Each scene shows the same named points in several views. A view is turned or mirrored, shifted and resized as a whole, has a little noise and may leave points out.
In the rows, 128 means zero.

Scene 1
View 1
zokat: [126 163 104 127 126  85  73 162 122 108 142 126  98 134 113 112 172 113
 130 120 121 162 108 142 103 134]
kiza: [139 121 133 102 153 115 123 119 119 105 144 114 112 119 119 139 166 105
 137 118 136 103 143 132 138 126]
Duk: [135 134 113 116 149  99 102 138 116 106 147 120  97 120 118 124 161 108
 132 117 133 123 126 131 125 138]
zated: [136 140 120 124 129 104 101 140 134 103 155 129  96 115 122 123 168 113
 140 114 135 134 122 144 126 139]
Vuv: [138 132 149 103 124 124 121 122 140 102 147 119 126 123 120 142 183 111
 146 118 132 119 141 151 134 114]
soga: [125 162 120 116 120  95  80 154 126 107 136 120 116 142 111 121 183 112
 132 123 117 159 119 149 104 118]
liki: [140 133 118 126 134 105 109 136 135 101 162 132  89 106 126 124 162 112
 140 110 141 124 121 141 134 149]
Por: [136 142 123 122 126 105 102 139 135 102 155 128 101 118 121 125 171 112
 139 114 134 135 122 146 125 136]
guput: [121 163 122 103 131  92  77 154 111 111 119 107 128 158 103 124 185 109
 128 129 109 158 127 142  96 102]
nomul: [124 170  98 131 122  80  64 170 122 108 142 128  94 137 112 106 172 114
 128 119 118 172 102 144  97 138]
daza: [140 127 121 115 145 108 114 128 124 104 153 123  97 111 122 129 162 108
 138 114 139 114 130 134 135 140]
Fim: [134 146 117 128 122 101  96 145 137 102 156 131  94 117 122 120 169 114
 138 113 133 142 116 147 122 142]
Sozur: [139 129 127 112 142 111 115 127 127 103 151 121 103 116 121 133 166 109
 139 115 137 115 133 137 134 133]
fasod: [139 132 110 125 145  99 105 138 125 103 158 129  85 108 124 122 157 110
 135 112 140 121 121 134 133 151]
bar: [137 137 113 121 141  99 101 139 123 103 153 125  93 116 121 123 162 110
 134 115 135 127 122 135 126 143]
toseb: [138 132 121 116 141 106 109 132 126 103 152 125  99 115 122 127 165 110
 137 115 136 121 127 137 132 139]
View 2
guput: [134 116 140 158 132 141 137 131  88  97 147 111 170 123 137 140 146 102
  92 114 104 156 142 103 141 106]
zated: [135 120 135 142 100 134 129 113 112 126 128 113 122 129 103 128 131 132
 114 103 145 146 114 136 131 102]
liki: [136 121 130 139  97 131 122 113 117 133 127 114 109 129  94 127 127 139
 120 104 158 138 105 143 130 101]
Vuv: [151 120 102 140  81 126 113  99 102 116 139 128 124 106 115 127 138 137
 105  85 126 156 124 124 140 135]
toseb: [140 120 119 142 105 132 116 119 110 127 136 117 114 122 101 129 131 134
 114 106 151 139 110 133 135 111]
kiza: [151 116  93 144 105 129  99 122 103 123 151 124 108 105 104 131 135 136
 110 103 147 137 110 124 143 133]
soga: [131 118 150 152 115 140 142 119  99 107 132 109 158 131 125 133 139 112
 100 107 116 157 135 118 133  98]
Fim: [133 121 142 142  98 133 132 111 114 126 124 112 126 132 104 128 129 132
 116 101 144 147 115 137 129  97]
nomul: [118 119 175 152 126 143 153 128 108 116 123  99 157 148 116 133 133 110
 108 118 131 150 127 128 125  72]
fasod: [134 118 130 143 112 133 118 124 115 133 133 111 108 130  94 129 127 135
 120 112 162 133 103 142 131  98]
daza: [144 118 109 142 102 129 108 120 110 128 140 120 107 117  98 129 131 137
 115 103 155 135 106 134 137 118]
Duk: [137 117 124 147 119 134 116 131 107 124 142 113 119 124 102 133 133 127
 112 114 151 135 111 129 136 106]
zokat: [121 118 164 152 126 141 147 128 105 115 129 102 153 142 116 134 135 112
 108 117 131 148 126 126 129  80]
View 3
kiza: [136 112 134 147 124 161 143 155 105 118 144 112 134 102 138 116 132 118
 115 130 122 106 117  97 127 130]
zated: [132 135 127 135 134 149 125 140 127 135 150 125 149 134 129 114 141 126
 133 144 136 102 128 124 110 132]
liki: [132 136 130 142 139 158 125 138 130 134 145 123 147 136 126  98 140 114
 136 141 131 102 117 121 119 136]
toseb: [133 127 128 140 134 155 132 144 121 129 145 121 141 127 132 112 135 121
 128 137 129 104 120 114 119 131]
soga: [128 130 114 115 129 121 128 141 123 136 160 134 146 139 138 155 130 157
 126 148 148 103 148 130  89 120]
Por: [133 134 127 135 131 147 126 140 125 134 151 125 151 131 129 117 141 129
 132 145 136 102 131 122 109 132]
daza: [133 125 129 144 134 160 134 145 121 126 143 118 138 123 133 107 133 116
 126 134 126 105 115 110 123 131]
guput: [126 116 107 109 125 113 140 149 113 130 159 131 132 133 149 179 117 168
 116 142 146 107 152 121  88 111]
bar: [129 131 121 136 140 151 130 140 129 133 144 124 137 140 133 114 130 123
 132 138 132 106 120 119 116 127]
Sozur: [134 124 129 140 129 154 135 146 116 127 146 119 142 120 133 114 135 122
 124 137 128 104 121 110 118 130]
Duk: [128 125 119 136 139 151 136 143 124 129 143 121 131 135 137 119 124 125
 129 133 130 108 118 114 119 124]
nomul: [120 144 102 108 148 118 121 128 145 147 155 140 141 174 138 148 121 154
 141 148 151 108 142 145  87 116]
View 4
liki: [104  96 160 145 172 133 129 106 112 123 132 140 123 129 110 112 161 149
 131 133 127 138 118 148 102 119]
kiza: [111 113 153  98 154 135 114  97 131 153 147 144 128 135 133 136 154 114
 126 188 141 120 125 146 108 111]
zokat: [166  91 133 150 165 126  97 128 105  89 103 121 125 115 111 148 126 134
  91  82 107 128 133 145  80 127]
Fim: [126  96 143 152 175 128 120 116 110 109 123 132 133 125 104 124 157 141
 120 126 115 127 120 147  96 119]
daza: [107 103 160 121 163 135 122 102 120 136 138 142 121 130 123 125 153 133
 128 155 134 133 122 146 106 115]
bar: [119  96 156 132 165 133 117 108 113 121 128 137 117 126 120 128 143 138
 119 126 126 137 125 146  98 121]
nomul: [175  87 130 159 169 126  93 135  99  77  97 117 124 111 107 149 120 137
  85  63 101 130 135 147  74 130]
Vuv: [129 119 126 125 167 126 116 112 131 134 139 136 160 134 108 137 183 109
 128 200 122  97 115 147 102 107]
zated: [127  98 142 148 174 128 118 116 112 111 124 132 136 126 105 124 159 139
 121 133 117 124 119 148  97 118]
fasod: [105  93 166 135 167 136 124 103 111 126 132 142 111 127 119 116 145 149
 126 125 131 145 123 146 104 121]
guput: [196 110 109 117 151 125  73 132 119 101 108 117 143 115 123 181 121  93
  77 127 108  97 139 143  74 119]
Por: [126 100 141 146 172 128 117 114 114 115 125 132 136 127 107 126 158 137
 121 137 119 123 120 147  97 118]
Duk: [123  99 158 119 158 135 111 106 116 127 130 137 115 126 129 136 135 131
 116 133 130 135 129 145  99 121]
soga: [176 103 116 143 163 123  92 131 112  96 106 120 143 119 108 157 138 116
  91 115 104 107 130 145  79 121]
Sozur: [114 106 151 120 161 133 119 103 123 136 139 140 129 131 121 129 157 128
 127 164 132 124 121 145 105 115]
toseb: [115 102 155 126 165 133 118 107 118 130 134 139 125 128 120 127 152 133
 123 148 129 130 122 147 102 117]

In a view up to two points have been moved. Name them for each view, in the order of its rows, or write -.
view 1 | Fim
view 2 | nomul, daza
view 3 | Sozur
view 4 | zated
